Points on a hilly landscape, in no order, each with its height.
A climber steps from a point to the highest of its 2 nearest points, and stops where none of them is higher. Distance is the straight distance between rows; heights are no part of it.
(73) height 11.1: [119 132  97 102 140 161 140 106 108  91 122 155 122 165 124 118  92  76
 129 131 161 104  98 127 169 132 132 158 134 135 147 133 126 110  91 108
 143 142 122 129 116 176 112  86]
(219) height 16.3: [128 175 214 110 140  88 171 156 145 139 151  98 211 108  95 132 165 161
 103 172 157 111 146 105 101 121 136 113 157 112  84  83 174 171 134 169
 139 101 132 113 128  91 175 134]
(870) height 16.0: [124 161 116  72 142 143 156 135 113 102 130 146 137 154 108 147 128  87
 108 142 177 108  93 129 140 112 133 198 152 128 139  78 101 136 102 114
 154 117 116 138  70 117 118 103]
(1271) height 16.7: [106 141  96 133 163 158  93 191 104 127 117 192 108 129 141 149 129 122
  97 113 126 107 114 109 131 123 113 132 116 134 162 109  27 118 121 136
 140 195 103 140  94 109 139 146]
(1336) height 34.2: [115 101 139 192 127 143  78 171 157 188  90 124 145 100 113  89 149 129
 124 111 115 157 149  75  62  75 128  82  99 136 138 125 160 104 142 160
 151 161 120 153 196  98 133 174]
(424) height 42.2: [101 125 126 157 153 138  68 174 147 167 108 112 129 116 126 105 120 111
 116  95 104 181 130  72  79  78 172  98  85 147 135 125 134  87 133 121
 158 159 124 158 163 112 112 171]
(486) height 42.1: [ 99  82 129 146 150 170  99  78  97  73 128 156 130 172 155 142 107 142
 141 158 131  68 127 172 183 174 112 151 100  90 157 150 135 128 109 143
 139 166 125 123 130 214 139  77]
(1139) height 3.8: [ 87  88 160 102 156  86  76  77 142 126  72 126 108 131 159 150 130 140
 117 137  98 110 142 149 163 186 136 116  92 152 117 105 176 136 129 110
  82 147 151 149 149 183 155 156]
(961) height 44.2: [109 168 154 110 199 127 140 151 109  97 163 146 163 156 158 174 123 172
  89 131 137 124 130 128 145 169 111 168 136  90 110  89  28 149 115 145
 134 172  95 126  49 119 171 122]
(488) height 49.7: [ 98 193 123 127 108 139 162 191 155 149 110 187 137 111 112 146 128 112
  54  98 148  94  92  84 118 113  90 138 121 102 207 121  97 145 114 114
 167 156 142 124 139  92 113 137]
(146) height 14.5: [127 133 172 141 168 131 108 184 139 153 130 142 169 114 126 152 172 150
 113 149 127  97 146  98 103  96 131  97 140 138 125  86  92 136 137 157
 112 170 119 115 128  91 188 151]
(374) height 44.9: [127 184 110 135 130 117 197 155  84  94 173 147 143 149 135 165 107 191
  90 121 127 125 112 136 132 177  91 161 145  93 144 128  38 155 128 144
 154 146  96  99  67 135 135  99]
(539) height 35.3: [121 172  80 129 134 153 158 177 110 109 149 173 116 126 144 125  68 118
  89  87 136 138 111 123 130 131 108 157 131 116 160 151  44  78 102 114
 158 175 107  98 102 139  75 100]
(107) height 30.7: [132 168 140 177  75  85 181 166 175 184 140 141 137  86 105 104 152 169
  79  89 107 153 149  88  92 121  71  77 135 113 145 174 150 145 148 123
 133 112 153  86 177  91  92 166]
(799) height 6.5: [130  59 167 132 153 132  86  73 138 122 100  90 150 136 134 119 146 131
 179 168 123 118 162 152 127 113 167 114 122 131  88 104 190 130 137 120
 121 121 127 163 143 154 171 135]
(254) height 7.5: [143 136 121 136  99 154 118 142 149 157 112  92 137 134  80 102 145  75
 135 100 141 171  83  80  88  65 147 136 113 142 164 121 168 109 113 116
 175  96 128 169 170 110  93 138]
(1201) height 30.6: [113 142 117 115 116 105 175  96 143  77 151 125 136 160 143 119  72 118
  99 122 148 128 108 159 175 183 109 152 129  94 131 194 168 126  88 124
 162 120 149  98 136 210  82  55]
(294) height 8.4: [161  55 148 124 139 145 100  46 134 117 140  68 153 157 132 115 154 125
 209 172 115 128 159 159 115  75 194 133 127 107  65 111 171 125 151 127
 124  79 109 157 131 137 180 126]
(953) height 4.2: [114 106 171 114 139  84  81  99 154 141  74 120 120 111 135 135 152 128
 120 138 112 120 136 122 133 162 135 105 101 154 142 107 193 155 142 120
  89 140 156 154 163 138 150 173]
(572) height 35.5: [150 109 158  89 133 123  97 101 118 135  97  99 105 110  96 148 188 126
 140 168 122 102 141 157 135 122 148 129 135 164 105  67 160 149 153 122
  74  99 135 146 113  95 166 148]
(1312) height 25.4: [144 164  94  83  95  79 166 130 104 118 152 132  92 113 109 150 118 143
 114 123 111 144 116 163 153 179  94 151 156 137 155 142 115 146 140 115
  98 100 159 104 102 116  93 106]
(266) height 25.1: [132 136 148 113 105  75 132 105 166 149 108  81 134 119 106 112 126 109
 122 103 116 173 120 114 118 160 142 111 105 140 138 146 210 135 126  91
 121  91 158 145 171 131  93 155]
(1328) height 20.9: [162  89 101 121  86 129 144  59 144 116 111  86 115 120 121 102 113  94
 196 117 113 157 118 137 121 118 158 133 115 128 107 152 204 124 134 101
 127  60 144 149 167 155  99 114]
(155) height 14.9: [122  75 116 154 119 119  98  89 127 137  83 128  91 111 154 121 134 157
 163 124 112 125 155 163 149 157 111  92 108 122 129 160 158 135 147 128
  76 142 122 140 159 156 146 146]
(1162) height 32.9: [ 84 139 145  94 124  97 186  96 144  70 142 126 159 166 134 129  95 108
  93 137 179 120 101 161 175 169 124 178 130  99 122 149 175 140  87 115
 168 113 143 124 109 192  99  68]
(1101) height 21.0: [139 148 171 175 100 123 148 182 157 182 146 121 168  93 118 102 163 166
 110 122 114 135 152  71  69  88 118  64 145 125 127 126 115 128 172 165
 128 115 133 105 152  70 149 183]
(1244) height 13.6: [118  70 112 171 113 111  83  86 155 156  52 125 101  92 151 102 141 126
 159 105 110 150 153 145 134 141 122  85 103 121 140 159 197 131 137 115
  99 142 114 158 193 149 120 151]
(933) height 16.8: [ 96 201 141  81 148  74 173 175 167 129 154 129 151 142 126 150  92 125
  46  95 141 159 110  94 117 144 135 143 130 137 126 138 133 137 119  90
 137 123 152 124 124 122 103 128]
(1085) height 14.4: [101 133 119 136 171 134  72 163 129 136 110 157 112 125 148 153 124 122
  99 123 113 119 135 115 137 116 133 103 105 149 142 101  93 119 122 133
 105 188 128 133 121 122 151 161]
(443) height 9.7: [131 104  95 111 105 153 128  78  95  85 117 149  81 139 125 125 109  97
 153 136 141  99  97 169 182 159 100 157 131 124 165 152 143 130 129 121
 120 109 135 131 131 174 112  83]
(6) height 15.0: [175 130 152 160  98 104 189  99 116 135 176  70 168 126 119  79 138 165
 173 155 152 129 146 145  94  89 118 122 161  99  93 170 156 158 134 168
 164  77 134  73 120 110 132 112]
(527) height 34.7: [124 169 151 105 115  73 157 136 156 146 135 102 150 118  91 135 137 141
  80 140 147 126 118 117 117 153 126 123 137 126 137 116 186 171 134 130
 115 100 163 116 131  98 125 135]
(1061) height 12.4: [103 211 115  95 132  94 192 186 139 100 155 169 160 136 152 166 107 154
  58  99 165 125 102 102 116 143 102 171 150  96 141 107  60 141 103 108
 176 147 109 137  63 106 129 120]
(764) height 10.6: [113 196  98 103 131 110 220 158 115  72 176 161 169 152 157 147  80 146
  80  99 187 139 106 131 122 144  99 194 156  85 113 117  61 126  81 114
 186 140 100 120  57 137 103  85]
(72) height 39.5: [123 173  93 148 151 141 154 179 100 117 145 171 126 133 147 146  93 172
  90 100 126 134 124 112 124 150  99 156 136  97 157 136  26 110 111 133
 168 183  92  93  95 135 117 112]
(1180) height 4.0: [136 100  96 137 132 185 152  88  80  77 184 140 143 156 141  99  70 114
 178 141 161 102 131 159 141  86 149 148 138  94  87 161  92  79 112 157
 195 121 108  92  99 153 117  68]
(1089) height 4.1: [140 130 117 165 103 141 143 124  73 116 133 153 103 129 116 144 146 178
 134 141 120  98 108 159 149 185  73 139 144 106 188 158 107 164 149 159
 123 136 133 113 117 120 139 102]
(309) height 17.4: [131 169 161 153 135 127 132 196 153 167 159 137 163 108 132 132 158 162
  95 138 114 120 136  74  82  86 127  86 154 129 110 106  76 131 165 160
 122 137 115 103 119  67 165 167]
(606) height 44.0: [116 138 128 126 149 108 142 130 153 141 136 102 132 148 126 108  87 108
 114 103 135 169 108 103 124 116 155 122 118 131 114 156 150 116 105 117
 153 128 140 122 141 148  97 128]
(45) height 41.4: [128 114  85 148 108 133 131 109 147 121 128 150 105 123 148  78  62  93
 138  79 121 157 136 136 157 160 118 110 111 122 127 216 159  93 106 113
 131 127 144 109 179 183  64 102]
(297) height 18.3: [168  75 103 136 112 109 113  96 105 142 112 107  81 107 141 130 155 157
 175 137  98 141 164 169 133 130 127 106 148 153  95 119 124 144 166 136
  46  92 111 138 121  94 150 157]
(1335) height 25.7: [132 162 166 186 100 101 169 171 175 180 151 120 161  88 123  87 133 179
  91 102 110 176 148  74  69 102 103  70 132 113 115 167 118 128 159 144
 142 115 137  87 168  90 118 173]
(448) height 2.4: [167 138 132 144  74 100 176 122 116 152 135 107 130 106  94 104 154 153
 155 139 148 122 134 145 115 128  93 124 166 117 161 149 166 162 137 158
 121  87 152 104 132 100 121 117]
(1206) height 11.9: [136  99 109 157 103 121  95 110 147 160  63 114 100 113 125  91 128  83
 165  93 112 181 119 108 112 122 139  99  95 144 138 142 195 114 139 101
 124 118 129 174 198 145  89 156]
(316) height 32.5: [165 123  86 106  86  94 188  82 145  97 183 109 115 127 125  89  76  94
 169  98 120 170 134 154 136 134 122 124 146 132  83 221 181 117 120 108
 146  70 155  98 162 160  55  87]
(1351) height 8.3: [141 113 193 164 186 136 107 163 142 144 153  82 207 133 124 120 140 144
 149 141 132 142 143  95  78  58 175 116 125 124  83  99 133 115 117 164
 172 143 113 138 133 122 179 148]
(1022) height 18.7: [104 157 123  99 155 157 134 173 144 134 118 154 148 142 116 138 137  85
  95 120 169 122 100  91 117  89 142 150 135 138 162  85 103 129 102 115
 168 157 116 133 105  97 117 125]
(275) height 19.0: [131 161  83 114 124 160 128 164  90 124 127 172  81 134 130 158 131 107
  98 116 124 117 104 133 146 144 103 153 124 149 187 112  45 135 134 112
 109 154 117 131  90  94 111 138]
(3) height 5.0: [104  70 183 121 149 106  80  51 130 115 103  99 135 126 149 139 147 161
 152 172 104 103 162 180 156 158 142 119 111 123  94 101 176 150 131 131
  81 137 140 137 126 170 180 147]
(599) height 14.0: [171  78  96 160 119 182 107 108 106 133 152  74 126 130 124  81 117 109
 208 135 126 150 152 122  87  44 190 118 128 128  70 146 129  76 139 158
 172  97  99 118 129 125 123 121]
(943) height 36.5: [153  96  93 146 101 102 164  97 153 123 145 104 133 122 127  62  68  98
 170  80 122 172 141 137 130 139 130 113 111 122  88 217 195  98 117 104
 166 102 139 109 184 177  56 103]
(910) height 39.3: [108 212 145 107 104  64 189 173 172 149 150 144 160  99  95 151 134 163
  53 116 134 123 125  93 121 164  89 126 147 115 150 119 142 172 134 125
 131 113 157  96 121  79 119 137]
(144) height 25.0: [141  86 147 153 162 136 105 108 108 117 170 113 140 152 161 141 138 163
 161 163 118 114 168 153 131 113 146 114 150 124  69 116  83 110 143 166
 103 151  96 102  95 135 181 136]
(478) height 27.2: [108 147 166 112 172  93 144 117 122 114 156 118 153 151 140 137 117 163
  99 134 136 129 141 135 134 147 133 123 133 118 106 113 111 140 118 146
 110 142 128 111 108 144 163 135]
(1349) height 44.5: [ 97 202 118 123  87  93 189 191 156 146 142 185 133 121 109 150 125 145
  42  86 136 116 120  91 122 147  71 133 140 101 188 145 100 164 116 107
 158 142 146 108 122  96  97 135]
(1074) height 14.3: [137 152 110  53 103 132 163  97 115 104 134 129 115 139  86 134 130  79
 126 154 165  99  82 157 152 135 132 192 163 145 137  94 138 137 107  91
 135  82 148 146  79 131 103  82]
(882) height 9.6: [121 123 116 144 114 153  96 138 151 151  83 128 110 127 101 103 112  65
 127 103 125 150  98  80 102  99 149 125 111 155 174 139 173  94 107  95
 152 121 140 165 182 129  84 147]
(1021) height 4.3: [150 125 140 140 150 158 113 161 137 158 141  82 167 145  92 107 138  95
 148 124 137 160 116  67  75  59 173 137  96 144 132  96 146 110 116 141
 172 115 113 152 141  93 130 152]
(749) height 11.0: [173  66 125 154 126 161 113  78 118 139 142  56 158 141 134 105 127 118
 222 142 117 153 161 150  91  48 189 120 105 116  61 138 161  96 149 146
 153  84 112 133 153 127 158 125]
(804) height 28.0: [133 124 149  57 117 115 101  55 121 117  94 105  95 134  96 156 151 102
 153 169 115 113 102 158 157 146 159 165 129 161 100  62 177 141 128  83
  96  52 159 144  97 133 123 108]
(1097) height 19.7: [102 186 133  91 107  53 177 173 192 140 152 107 148 131  96 135 107  94
  55  85 133 175 109 111 118 168 121 133 141 136 135 173 184 156 105  86
 149 103 162 116 142 128  61 122]
(1203) height 23.4: [173 140  77 107  96 106 160 124  80 126 170 141  77 128 124 138 116 160
 135 116  97 160 124 155 135 154  89 133 157 145 151 163  70 122 157 125
  87 100 140  89  81 119  93 124]
(1152) height 22.5: [134  47  85 149 134 175  59  78 108 114 110 126  88 138 168 114 124 120
 197 138  97 132 169 153 130  85 174 108 120 137  70 139 133  77 144 133
  98 117  94 146 154 158 154 124]
(840) height 17.9: [181 110 150 129 111 110 169  84 114 130 177  76 154 131 132 106 151 171
 171 163 139 134 160 161 105  94 146 125 159 115  60 128 136 138 159 172
 116  79 121  89 103 105 152 115]
(590) height 37.3: [ 94 133  83 136 130 138 119 140 140 114 121 160 103 135 154 101  51 102
 100  88 125 153 118 125 166 167 124 125  92 133 155 188 118  73  99 113
 135 169 134 104 157 202  72  97]
(827) height 38.8: [105 137 142 107 174 130 110 136  97  99 133 151 128 157 143 180 141 151
  85 140 125  96 119 153 162 173 113 159 117 126 141  91  60 145 116 125
 106 171 111 131  82 134 161 133]
(1332) height 22.2: [ 92 162 139 120 194 147 120 209 156 135 128 171 169 143 160 164 139 110
  84 121 158 111 117  74 105  91 142 135 115 114 135  89  87 125  92 134
 181 194 130 146 102 101 158 143]
(1255) height 17.2: [175  70  87 175 112 182  99 138 111 159 125  89 104 120 139  95 146 114
 206 129 113 162 153 121  83  49 184  99 133 146  83 137 107  70 157 152
 118  92  91 137 146 104 121 144]
(1356) height 36.0: [136 143 116 149  83  93 152 140 182 185 120 134 122 101  86  94 154 124
 100  83 104 168 134 102 106 122 110 107 119 137 161 157 184 142 148 109
 114 101 151 131 179  72  67 166]
(383) height 50.7: [123 177 146 149 165 114 167 168  94 101 173 159 156 142 146 174 113 216
  82 131 121 113 142 117 130 190 103 135 140  88 125 117  31 160 138 158
 129 174  96 113  74 131 170 125]
(733) height 39.1: [139 107 144 120  93 125  81 105 117 148  66 120  63  76 107 157 201 135
 164 166 107  87 148 164 146 151 109 122 133 168 132  70 165 161 166 137
  65 106 138 167 134  93 174 156]
(67) height 35.4: [ 79 126 157 103 142 115 143  93 140  79 125 138 171 171 139 131 120 121
 102 148 184 100  99 143 158 146 136 175 126  88 132 107 159 148  79 123
 177 145 135 133 108 182 129  92]
(1248) height 3.4: [156 126 130 149  85 134 150 103  90 133 133 137 111 126 108 126 161 153
 171 158 151  90 122 159 139 133 100 143 173 110 170 141 136 169 135 163
 133  93 129  98 110  95 147  96]
(1319) height 13.0: [165 143 184 157 107 106 176 133 140 150 146  74 183 113 100 101 159 169
 147 159 157 134 140 122  86  92 135 109 157 107  96 126 182 170 139 176
 151  88 127  98 146  97 159 137]
(286) height 21.2: [156  92 148 131 143 127 134  71 115 120 191  81 158 158 151 106 127 159
 173 156 112 144 173 157 119  82 164 118 146 109  36 144 110 113 143 151
 119 103 110  95 100 129 170 127]
(29) height 11.8: [123 121 189 177 186 136 101 190 137 162 141 130 187 120 159 126 165 160
 134 150 121 115 164  87  80  87 148  68 146 125  92 103 112 118 135 166
 148 191 116 121 139 136 190 162]
(1003) height 6.7: [133 107  75 151 140 177 122 116  56  85 142 154 102 153 139 135  95 150
 158 130 112 107 128 158 159 166 101 152 116 100 153 173  51 118 137 154
 127 158  94 118 107 161 129  77]
(1031) height 7.8: [129 109 208 124 153 127  92 169 149 159 108 128 159  78 131 151 191 148
 131 163 107 119 171 119  97 113 133  64 115 163  89  66 152 161 186 146
  59 152 124 165 151  81 198 189]
(22) height 23.2: [142  79 124 106 104 129 119  31 151 113  81  85 113 130 119 117 117  93
 203 151 122 120 113 141 152 141 152 137 115 133 104 133 233 130 132  86
 131  53 149 175 173 173 110  97]
(141) height 43.9: [112 151 124 142  99 162 115 166 128 147  93 179 115 116 109 140 166 111
 101 125 156  75 113 108 119 113  79 136 129 118 203 110 109 161 116 137
 147 158 127 130 135  88 135 134]
(973) height 22.1: [144 136 186 112 102 109 129 137 146 165 113 103 166  74  95 133 183 157
 112 166 130 117 148 129 106 140 128  95 130 145 123  88 197 168 164 142
  84 103 147 145 151  68 175 156]
(772) height 36.1: [103 105 137 109 158 135  77  91  79  85 114 144  91 156 147 186 133 151
 116 155  95  91 130 184 185 192 107 156 100 135 142  98  77 148 138 128
  92 181 120 149  81 163 155 137]
(370) height 25.5: [150  98 164 165  85 127 111 145 146 188  87 105 148  79 109 125 192 155
 137 151 120 133 160 130  84 116 113  82 132 142 124 119 166 157 165 141
  88 117 113 159 185  62 158 176]
(1111) height 38.9: [103 101 148 130 142 161 112 100 112  81 109 149 151 165 142 139 131 124
 144 169 170  66 117 151 158 143  96 152 116 100 167 108 135 152  85 132
 169 168 126 140 107 180 144  93]
(664) height 26.1: [ 71 160 142 137 184 143 100 201 171 153 114 166 147 122 142 131 122 112
  59 106 141 143 118  61 115 101 144 114  92 125 156 106  97 107 109 116
 166 191 134 142 135 117 130 157]
(518) height 42.9: [152  95 108 129 100 148  70 112 111 139  69 144  28  96 126 147 179 109
 183 123  95 115 125 147 136 126 107 127 135 167 144  90 118 140 159 118
  74 112 129 172 148 101 150 158]
(680) height 36.2: [104 148 119 123  91 124  97 149 146 149  81 155  71 113 115 129 140  96
  79  94 114 125 120 118 143 143  90 111 103 150 195 142 136 147 135  96
 100 146 150 142 164 107 100 156]
(999) height 5.7: [143 137  85 158 128 159 174 132  83  95 185 150 130 142 152  90  71 154
 165 111 141 124 128 129 127 102 133 133 152  86 101 169  59  82 114 174
 189 140 102  66  92 148 105  79]
(1395) height 40.4: [121 163 109 122  78 105 129 156 171 174 120 158 103  98  95 130 145 107
  63  82 100 154 127  93 122 136  90 109 124 143 173 157 144 139 148  84
  99 127 165 135 170  83  66 162]
(958) height 16.4: [145  77 145 160 119 126 100  94 108 133 120 120 118 109 160 135 157 183
 168 136 103 110 176 173 128 148 119  77 136 120 109 131 131 140 166 162
  66 140 105 126 132 130 178 145]
(996) height 12.2: [103 124 157 106 202 128  51 153 125 143 102 143 103 133 151 169 165 112
 110 137 106 106 136 113 145 110 140 110 101 180 111  60  91 135 130 117
  73 173 135 163 118 108 175 185]
(638) height 34.3: [163 132 123 124 141 177 148 155  99 131 151 125 149 144 122 133 171 129
 142 159 154  97 131 124 115  80 130 154 167 124 125  91  56 119 108 150
 150 135  94 104  74  83 156 120]
(1027) height 33.0: [ 91 144 111 135 133 138 107 158 153 131  82 166 107 128 134 133 110  95
  86 104 134 131 110 112 148 140 107 129  98 148 193 145 126 121 106 106
 129 168 143 128 155 145  99 139]
(1006) height 8.8: [115 147 114 101 157 145 169 131  94  80 176 143 157 172 156 130  80 134
 109 125 157 126 108 145 147 142 133 183 138  95 106 131  62 103  96 122
 165 142  97 115  63 154 130  85]
(614) height 19.3: [139 162 216 108 132 113 146 184 159 161 133 123 193  96 102 151 180 157
 103 181 135  97 146  90 111 126 131  93 131 130 103  66 166 177 158 156
  99 112 144 133 139  63 189 153]
(188) height 58.1: [139 104  80 161 119 183  79 168  98 168 107 149  81 117 132 116 142 104
 148 115 117 123 138 113 106  70 136 111 138 165 144 121  58  86 134 131
 110 133 102 123 128  79 118 152]
(262) height 27.4: [153 158  95  67  85  43 186 121 138 118 186 120 106 107 101 135 114 135
 109 115 120 171 116 161 145 178 101 155 168 145 128 159 163 142 118 107
 115  88 175 105 108 132  51  95]
(439) height 39.4: [132 129 142 142 124 157 119 157 106 127 113 152 139 134 126 143 173 131
 139 152 151  79 117 129 126 115 105 142 141 125 168  96  96 149 107 158
 146 159 111 124 109  96 174 116]
(1269) height 21.1: [154 159  61 131 106 146 157 152  64 109 161 165  74 135 117 155 110 150
 118 117  95 136  95 151 144 176  83 162 137 132 173 150  23 134 156 123
 108 142 114 116  80 108  92 114]
(1238) height 14.2: [ 72 223 123  92 146  91 189 204 180 118 156 168 161 136 147 159  90 127
  31  72 160 141 102  79 117 143 119 155 139 108 141 122  93 142  98 100
 170 142 138 129  98 108 104 136]
(742) height 25.3: [129  94 139  87 112 144 110  54 140 101  86 111 107 146 102 133 120  76
 172 156 138  99  97 139 163 131 162 162 126 140 118  97 200 121 115  84
 133  65 153 161 131 173 108  92]
(371) height 8.7: [137 115  72 112 119 206 124  91  73  49 127 182  86 141 143 143  71  81
 144 141 118  94  83 160 202 172 105 182 118 131 147 148  88  98 137 112
 106 120 134 142 123 198 106  71]
(1196) height 30.5: [104 137 163 106 144  76 130  97 145 117 130 108 151 146 130 128 121 144
 106 147 140 138 129 138 135 148 152 130 128 113 112 123 179 155 114 128
 117 123 138 123 129 150 143 132]
(308) height 18.6: [148 110  96 138 104 131 148  91 112 134 116 114  99 120 124  92 119 113
 170 112 133 137 127 143 135 124 117 115 140 127 138 169 162 121 122 122
 120  97 135 126 150 131  95 105]
(1386) height 12.6: [111 148 109  63 130 142 151  96 137  79 145 133 132 158 124 127  77  59
 120 134 152 127  75 144 155 124 156 178 150 138 116 119 133 102  97  71
 142  99 134 140 100 176  95  86]
(339) height 7.7: [143 107  61 127 125 185 119  99  52  84 160 166  79 143 128 136  80 120
 158 132  96 114 100 170 184 185 104 162 109 130 151 167  70 109 145 128
  92 141 118 129 103 167 103  88]
(1209) height 36.7: [107 120 122 138 157 138 124 128 144 118 143  88 147 149 132  86  43  89
 136  96 148 171 105  96 109 102 175 132  88 125  94 162 154  67  96 118
 189 142 134 126 153 179  88 105]
(625) height 52.6: [119 132 144 129 148 109 106 140 155 147 125 109 131 125 120 118 114 109
 106 102 118 175 120  86  98 113 172 111 109 152 124 129 134 110 131 115
 128 129 135 132 143 116 118 167]
(1049) height 29.2: [152 103 130 160 164 171 102 156  76 137 150 123 125 148 147 143 174 138
 169 150 118 105 159 128 124  95 130 119 157 134 105 103  33 105 140 171
 115 139  85 113  80  88 181 130]
(1293) height 5.4: [150 117 116 193 119 160 134 135  66 120 157 140 105 136 131 130 131 182
 151 133 110 103 130 156 126 158  95 125 144  97 153 161  52 136 144 186
 142 153  88 102  96 123 150  99]
(1221) height 20.1: [154  54  83 163 125 165  75 102 124 147  93 100  90 114 149 115 154 117
 215 126 101 155 154 138 102  73 175 102 121 157  77 122 132  97 152 130
  91  98  90 166 158 124 145 146]
(576) height 31.2: [141 103 174  69 141 136  77  73 136 121  93  94 114 149 106 160 181  85
 156 178 125  82 126 139 155 120 162 169 128 162  97  30 162 143 121  94
 111  82 149 163  96 125 156 132]
(1371) height 27.7: [ 94  85 120 117 163 143  86  81 127 109 125 134 124 161 165 117  81 107
 147 125 124 133 142 142 154 105 169 124 104 126  98 149 146  89  98 111
 122 147 128 137 144 195 130 108]
(551) height 24.9: [113  56 106 126 160 170  61  64 101  87 130 137 108 162 178 116  95 118
 189 144  95 109 167 163 161 114 168 114 108 122  69 137 124  81 131 120
 110 138 112 130 133 195 147 111]
(811) height 33.4: [ 96 154  79 129 140 169 127 162 121  98 120 174 123 128 165 123  62  95
  80  98 160 131 106 128 147 158 108 168 103 110 170 161  88  73  96 104
 159 191 113 124 116 182  85  86]
(935) height 39.2: [107 100 118 143 145 147  92 119  94  97 100 152 100 147 158 152 114 152
 125 134 115 101 136 169 177 187 101 133  94 118 165 153 105 136 124 147
 101 184 129 129 130 193 140 118]
(319) height 29.7: [160 125  91 100  93  66 194  92 136 114 181 112  98 115 118 105 109 131
 153 106 109 167 137 182 146 160 111 129 156 142 110 194 176 132 136 115
 116  76 167 102 138 142  55  98]
(1220) height 31.5: [108  98 110 129 150 151  89  95 145 106 111 104 136 143 146  95  53  71
 151 115 120 151 119 110 139 118 186 126  94 137 101 167 174  57 114 106
 161 129 137 146 172 210  89 114]
(118) height 5.8: [104 121 171 133 130 118  79 155 157 158  82 145 141  99 121 157 182 128
 111 136 113 109 145 109 115 121 124  79 106 158 137  89 151 162 150 131
  96 159 155 157 168 102 169 182]
(401) height 7.2: [130 147 107 146 159 135 178 117  96  85 178 138 143 160 157 123  80 171
 130 120 143 122 139 146 135 136 126 152 138  82 104 155  59  99 107 152
 187 166  95  78  84 172 142  76]
(104) height 4.5: [128 154 157 133 174 151 131 188 153 155 155  98 184 127 120 136 153 109
 121 139 152 140 116  58  74  59 173 140 134 138 100  80 101 115 117 150
 183 130 109 131 105  89 162 144]
(1070) height 20.6: [145 109 104 133 114 120 135  94 106 128 148 117 100 136 135 109 122 143
 159 130 113 136 144 150 136 135 133 116 151 137 116 143 113 127 140 139
  85 107 123 111 116 128 135 117]
(198) height 29.1: [141  85 160 199  94 147  95 159 160 188  88 113 155  74 128 108 182 137
 150 121 110 146 153 109  68  80 114  64 110 127 137 130 177 132 165 148
 118 141 101 170 203  84 152 188]
(1388) height 31.3: [117 153 146  88  94  93 131  96 137 144 100 111 116 102  92 149 159 120
 107 146 134 102 121 142 157 177 122 135 130 143 149 101 193 173 122 116
 106 100 164 127 128 101 115 134]
(404) height 1.3: [159 162 131 148  89  91 190 129 133 150 160 109 132 117 114 104 138 173
 121 119 137 150 122 126 106 131  95 100 164 109 146 165 137 138 125 155
 139  87 134  71 128 111 101 125]
(1087) height 22.3: [114 155 131  92 108  55 145 116 180 122 133  95 117 122  96 127 104 103
  95 102 118 171 110 135 142 181 133 134 129 142 126 169 201 145 112  77
 125  91 175 128 150 140  65 124]
(970) height 30.0: [ 72 167 129 108 163 124 111 181 163 124  94 179 124 127 151 155 108 114
  47 111 147 131 106  94 145 142 127 134  87 131 178 122  99 127 101 102
 140 191 148 131 140 137 116 152]
(1189) height 48.4: [161 111 100 132 106 176  80 133 110 149  98 124  64 113 111 125 176  92
 171 131 120 123 125 116 125  84 123 123 146 167 146 100 107 121 139 120
 103  96 112 153 130  85 135 151]
(431) height 28.5: [151 121 137  93  74  92 122  95 149 159  75  96 107  86  89 127 153 105
 140 130 113 142 108 136 127 157 131 127 125 149 148 106 222 155 136  92
 100  74 171 167 156 108 108 147]
(738) height 9.8: [134 103 166 123 175 123  79 139 129 147 118 115 135 112 145 148 176 147
 133 160 102 122 159 141 129 129 140  91 126 169  85  75 113 135 162 138
  47 155 112 154 119 100 194 185]

Where does a climber stop that starts at each point below?
(443) => (1395)
(799) => (625)
(22) => (188)
(1319) => (625)
(738) => (45)
(1061) => (488)
(1021) => (1070)
(840) => (488)
(448) => (1395)
(29) => (1395)

Call two points neighbours if one is among the 2 nearest of the other. Go from one point of each pair to the other, from neighbour to neighbour, staying as high as possible. Name the lowest point that can't be avoided.
(488), (45) => (478)
(45), (188) => (1319)
(1070), (188) => (308)
(188), (625) => (1255)
(383), (45) => (811)
